Each scene shows the same named points in several views. A view is turned or mirrored, and shifted as a whole, has a little noise and may leave points out.

Scene 1
View 1
Satel: [ -2.6  19.9 -24.9  -9.3   5.4 -35.3 -21.5  23.9  25.2  -9.8 -13.5 -10.3
  10.5  13.2   8.0 -10.5   8.5  11.3 -31.0  -6.7]
zar: [ 15.8   2.8  18.2 -14.9  19.8  -5.1 -27.5  -7.8  -1.2  24.0 -25.9  29.4
  21.4   7.6  -1.0   7.5  11.6 -19.3 -38.5   7.9]
bef: [  0.2  10.9   7.1  -9.4  -1.3 -23.1 -28.0  17.9   3.2  -0.6 -27.1  -4.8
  19.9  11.2  -1.5   0.7  13.6   0.2 -40.3  -9.6]
Rediv: [ -6.5  16.9 -17.9 -11.7  -7.6 -33.1   9.9  46.1  -3.7 -27.6  -9.4 -29.7
  10.7  11.6  20.8   3.3  12.4   3.1 -30.9 -13.9]
dab: [  6.8   9.8   8.8 -10.7  13.1 -16.8 -41.5  -1.8   9.8  14.6 -30.0  13.7
  20.9  11.1  -7.3  -2.2  13.4  -5.9 -40.0  -2.2]
Nagu: [ 12.1   4.3   4.1 -16.5  16.8  -8.6   1.4   8.9 -10.2   8.9 -14.4  15.2
  13.8   3.7  14.5  11.5   9.7 -20.5 -29.5   6.8]
gafi: [ -1.8  13.2 -37.4 -20.5  -2.2 -26.0  70.0  61.8 -26.1 -38.0  12.4 -32.2
   0.4   7.6  52.2  15.8   7.9  -9.9 -12.6  -5.8]
lelev: [  9.9  -0.2  21.4 -20.4   1.3  -3.5  23.8  28.1 -39.1  -4.3 -16.1  -4.6
  19.1   4.5  22.8  27.3  16.0 -30.0 -33.3  -4.7]
Vika: [ 23.3   5.8 -38.4 -26.8  45.1  -4.0  32.3  -4.9  10.2  23.1   9.8  44.7
  -3.0   5.2  40.1   1.2  -0.7 -25.3  -8.2  33.9]
nozu: [-14.1  21.4 -14.1  -4.2 -12.1 -44.2 -31.5  40.6  17.2 -27.7 -22.6 -35.3
  15.9  14.8  -2.4 -10.4  16.7  20.2 -42.3 -25.0]
Vevob: [ -2.1  13.2 -20.3 -15.0   4.0 -25.1  18.4  36.3  -7.1 -18.0  -3.3 -14.5
   9.1   7.7  24.8   4.6   9.0  -4.3 -25.6  -7.4]
fibi: [ -6.3  14.7 -14.2 -11.2  -3.3 -32.0  -1.1  39.0   2.3 -19.8 -13.6 -21.9
  11.7  10.3  14.7   2.4  13.8   3.7 -31.2 -14.0]
Lato: [  4.6   1.2  19.1 -20.5  -3.0 -10.1  16.7  32.7 -36.5  -7.7 -19.8 -10.6
  20.4   5.9  18.4  24.7  17.2 -22.1 -34.9  -9.4]
puf: [ -0.7  22.8 -67.1 -18.5  19.2 -34.8  28.2  29.7  28.3 -18.4  15.3  -1.6
  -6.9  10.3  36.6 -14.1   1.0   6.3 -11.0  10.7]
View 2
Nagu: [  4.7 -14.8   4.4   4.5  -0.2  32.2 -19.8  13.6  14.8   3.1 -10.8 -14.7
  26.8   7.2  21.3  20.1  -4.1  -2.8  -7.1 -10.9]
Lato: [ 15.2 -20.0  -2.0  18.9   8.0  46.9  -2.4  18.5  15.3  -2.0  -7.5  -8.9
  35.7  17.3  16.4  36.4  -9.2   9.3  -8.9  15.6]
zar: [  0.5 -19.7   6.2 -16.1 -11.6  26.6 -40.2  18.8  26.5  -3.9 -19.1 -15.8
   8.7   7.2  22.7   9.3  -6.8 -13.5  -6.8 -35.6]
Vika: [-30.1  22.7  32.6  11.6  12.9  -8.4  -7.5  -9.2  -7.0  12.5   2.1 -19.4
  11.2 -41.5  26.6  10.1  32.8  -5.7   1.6 -28.3]
lelev: [ 16.0 -20.6   0.4  19.2  10.1  46.4  -2.5  13.7   5.6   8.7  -8.9 -10.7
  43.4  14.0  17.4  33.9  -8.0  11.3  -7.5  11.3]
puf: [-28.0  27.0  21.2  30.4  18.8  -8.4  16.1   8.5  31.2 -41.6  16.0  -4.4
  -8.1 -36.9  21.6  27.8  44.7  10.2   2.0  21.3]
bef: [  7.5 -19.7  -3.8  -0.8  -6.0  31.4 -23.4  29.7  49.5 -35.4  -9.5  -4.8
   1.0  14.8  18.3  23.3  -3.1  -4.3  -7.3   0.0]
nozu: [  8.6 -15.8  -9.5   6.4  -4.8  33.2 -16.6  41.5  73.0 -64.1  -1.7   2.7
 -12.0  16.3  17.6  29.8   0.7   1.6  -7.4  21.8]
Satel: [ -5.0  -1.4   2.4   8.5   0.5  16.3 -13.1  29.2  59.2 -54.5  -0.2  -4.6
 -15.1  -1.4  19.7  27.1  14.9   0.1  -3.6  11.8]
Rediv: [  5.6  -3.7  -2.0  29.4  11.9  30.2   7.9  25.4  44.8 -41.9   6.0  -0.3
   9.4   4.6  16.9  40.3  10.1  14.0  -6.5  37.5]
fibi: [  4.7  -7.7  -2.0  19.5   7.6  29.2   0.4  27.6  47.4 -44.1   3.5  -2.0
   4.8   5.7  18.0  35.5   9.6   9.6  -3.6  26.6]
dab: [  1.7 -17.7   1.9 -15.2 -11.5  23.9 -41.0  27.0  45.2 -26.2 -11.6 -10.7
  -3.2  10.9  22.0  12.8  -4.1 -13.6  -3.9 -24.1]
View 3
puf: [-25.7 -43.3   1.0  37.7 -15.0  41.5  18.2 -21.4  10.5  16.4 -20.6  26.8
  30.5 -33.8  11.2  12.0 -33.6   4.2 -27.8  43.2]
Lato: [ 20.8   7.4  20.7 -10.2 -22.5  32.5 -16.8   8.3   6.0 -17.5  -1.1 -40.8
   0.0 -13.5 -11.3  13.2 -30.8  -4.8  -6.9   8.8]
Rediv: [  5.0 -17.7  -5.0   2.7 -34.3  46.0   9.1  -4.1  16.1  -7.9 -14.3 -19.7
  -0.7 -23.2  -9.8  29.2 -41.9   2.7 -36.9  31.8]
dab: [-16.5   1.3 -12.0 -21.6   4.6  58.9  19.9   0.0   3.3 -11.3  22.9 -27.8
 -15.4 -22.3   5.1 -17.1 -18.5 -51.2  -2.5  13.7]
Nagu: [  0.0   7.4  19.4 -10.1  -3.4  34.3  -7.9   5.0  -2.8 -11.8   9.3 -29.9
   0.5 -18.4   1.2 -12.2 -19.0 -22.7   6.2   5.9]
nozu: [ -6.8 -14.7 -29.1 -21.4 -28.3  70.5  33.6  -4.0  19.8 -12.3   6.7 -27.6
 -19.0 -21.2  -8.7  21.4 -39.4 -32.1 -42.3  30.8]
gafi: [ 16.4 -25.5  27.8  32.3 -44.4  18.9 -17.1 -10.0  16.0   2.7 -34.3  -6.3
  29.8 -22.8 -10.6  38.2 -45.8  42.2 -33.8  33.4]
zar: [-16.6  10.9  -1.1 -25.3  14.3  50.3   9.1   6.3  -6.7 -13.7  30.7 -33.5
 -12.7 -20.9   8.9 -31.2 -10.5 -58.7  14.5   2.3]
lelev: [ 18.7  12.3  27.5  -7.9 -19.5  25.7 -23.0  11.4   2.2 -18.3  -0.7 -41.3
   4.7 -15.1  -9.1   5.0 -28.7  -2.2  -0.5   6.1]
bef: [ -3.9  -3.1 -10.4 -20.8 -14.6  56.1  17.6   0.9   8.6 -12.0  11.3 -32.2
 -14.8 -20.1  -4.7   4.1 -27.7 -36.6 -17.1  18.3]
Satel: [-15.9 -21.9 -20.9  -4.2 -16.6  61.7  28.7  -9.3  14.2  -1.3   0.3  -9.1
  -4.2 -25.5   0.5  10.8 -33.6 -27.1 -32.6  32.9]
Vevob: [  1.0 -16.6   5.9   7.0 -24.1  38.3   3.1  -7.2  11.0  -2.1 -11.5 -13.4
   9.0 -23.9  -3.8  19.8 -37.0   2.0 -23.4  28.0]
Vika: [-27.6 -21.5  31.9  38.4  17.3  22.5  -6.2 -15.2 -11.9  14.1  -3.2  21.5
  39.2 -30.4  26.2 -29.1 -11.0 -11.5  21.0  18.4]
View 4
Rediv: [-10.3  20.9  25.9  15.4   7.6  33.5  11.1  32.7 -19.3 -22.9   1.6  -3.6
   4.7  -5.5   9.3   2.6  -3.3 -48.9  10.8   7.4]
Vika: [ -9.5  -5.5  -4.5 -22.8 -33.4  19.7 -11.4 -22.4 -25.0   6.2 -31.9   3.2
 -15.4  -7.4 -67.0 -20.9  -6.9   9.2  23.2  22.5]
Lato: [-47.7   9.6  24.6   1.5  -1.4  27.3  20.1  43.7  -2.6  -7.1   1.5   6.9
 -24.7  -4.4  11.3 -10.8  12.2 -16.7  36.9  17.2]
puf: [ 24.5   6.5   9.4  -1.5  -1.0  32.2  -9.9 -10.1 -44.0 -18.2 -21.5  -9.5
  12.5  -3.1 -43.0   1.6 -19.9 -44.7  -0.2  10.3]
nozu: [-12.1  48.7  24.7  30.4 -22.9  29.5  12.5  20.4   0.8 -17.4  14.9  -2.3
  22.6 -10.2  35.3   4.2   8.4 -44.4  -9.9  11.2]
gafi: [ -6.7 -15.5  24.5  -5.0  47.5  37.8  11.0  43.1 -46.7 -30.6 -18.4  -1.6
 -16.5   5.4 -25.1   1.4 -21.1 -55.1  37.2   1.9]
zar: [-42.9  32.2   8.6   4.5 -58.6  16.0   6.3   2.7  14.0  11.9   4.5   9.3
  -8.4 -12.9   2.0 -20.9  19.0  17.5  15.4  26.7]
dab: [-31.8  41.7  12.1  13.3 -57.1  19.7   5.3   0.3  12.6   4.5   8.8   2.1
   3.0 -14.4  12.9 -13.8  17.5   0.5  -0.2  23.5]
Vevob: [-11.6  12.5  21.1   4.5   3.4  31.1   7.3  22.8 -21.5 -15.7  -5.7  -2.3
  -3.1  -5.9  -5.3  -0.4  -7.4 -38.4  16.6   9.2]
Satel: [ -0.1  37.2  17.6  17.7 -23.9  28.6   3.1   3.3 -10.2 -12.3   4.9  -5.0
  18.4 -11.3   6.3  -1.5   0.6 -37.1  -8.2  13.6]
Nagu: [-45.9  15.7  12.8  -1.9 -29.8  20.8  11.3  21.0   1.0   3.0  -3.4   9.1
 -19.7  -7.9  -4.8 -18.9  13.7   2.9  29.4  22.2]
fibi: [-11.6  26.1  23.7  15.3  -5.4  30.6  10.1  26.0 -14.1 -19.3   2.4  -2.5
   5.6  -5.6  10.7  -1.1   1.3 -42.8   7.0  10.3]
View 5
Vevob: [ -6.0 -30.1 -28.6 -14.4  16.2 -42.5 -21.5  26.9 -28.8   8.9  11.1 -11.8
 -16.9  15.4  17.8  14.5  -4.2   2.2  -8.4  -9.1]
Satel: [ 11.6 -51.4 -17.9  -2.2  19.4 -45.7 -11.1  41.2 -36.3  30.3  -8.0 -14.2
 -25.1   2.7  22.7   3.0   3.0  27.2 -30.2   6.1]
Vika: [ 23.2 -25.9 -19.6   1.5  28.8 -15.6 -54.9 -18.3   1.6  24.8 -49.7 -18.0
 -32.1   7.3  47.4   7.3 -20.7   0.3   9.0 -15.7]
Nagu: [ -5.5 -23.6 -16.9  10.0  16.3 -25.6 -28.0 -11.4 -20.6  36.3  -4.7  -5.3
  11.4  37.7  24.9  25.6  21.8  12.1  -4.1   0.0]
fibi: [ -7.5 -42.1 -24.5  -7.9  13.1 -51.3  -1.0  43.5 -45.1  23.6  20.2  -9.2
  -8.0  17.6   9.7  15.7  13.4  21.3 -26.6   2.0]
bef: [  4.6 -43.9 -15.9  11.6  14.9 -38.7 -11.0  21.6 -38.1  44.7  -0.7  -5.9
   2.2  23.5  21.5  14.3  23.2  29.1 -28.5  10.0]
lelev: [-22.0 -11.9 -27.7   1.4  10.1 -34.0 -23.7  -5.6 -23.0  19.8  20.4  -1.2
  16.0  47.8  14.5  33.4  22.2  -0.5   2.3  -5.6]
puf: [ 12.8 -36.5 -27.7 -25.5  25.4 -39.3 -31.0  33.5 -17.7  -2.0 -18.9 -21.0
 -49.1 -17.0  30.3  -0.5 -36.0  -2.3  -5.4 -21.7]
gafi: [-24.9 -13.9 -38.7 -40.6  10.2 -50.0 -25.2  31.2 -21.1 -23.7  34.8 -12.4
 -23.3  13.5   7.8  24.8 -27.4 -25.0  12.5 -29.9]
dab: [ 14.8 -46.0 -11.9  24.2  18.7 -27.6 -18.3   2.9 -30.6  58.2 -21.1  -9.7
   1.3  23.2  29.8  12.4  28.2  38.3 -29.9  15.0]
zar: [ 11.3 -35.2 -10.1  26.9  23.1 -19.7 -28.9 -14.8 -19.3  58.5 -26.0  -6.5
   5.9  31.2  33.5  19.3  31.7  28.6 -17.5  12.9]
nozu: [  1.8 -55.0 -20.5   1.6  12.7 -51.0   6.0  53.1 -49.9  36.2   9.3  -8.9
 -10.3  10.2  12.7   8.3  18.7  39.1 -40.8  12.3]
Rediv: [ -8.4 -34.7 -27.2 -15.1  12.4 -52.5  -8.7  41.7 -37.8   9.6  20.2  -9.5
 -13.5  14.6  10.3  16.6  -0.4  10.7 -18.7  -6.2]

Which points are out of place in each view (at most two, in the order of its rows)? Write - if all are in place.
view 1: Nagu, nozu
view 2: -
view 3: zar
view 4: -
view 5: Vika, fibi
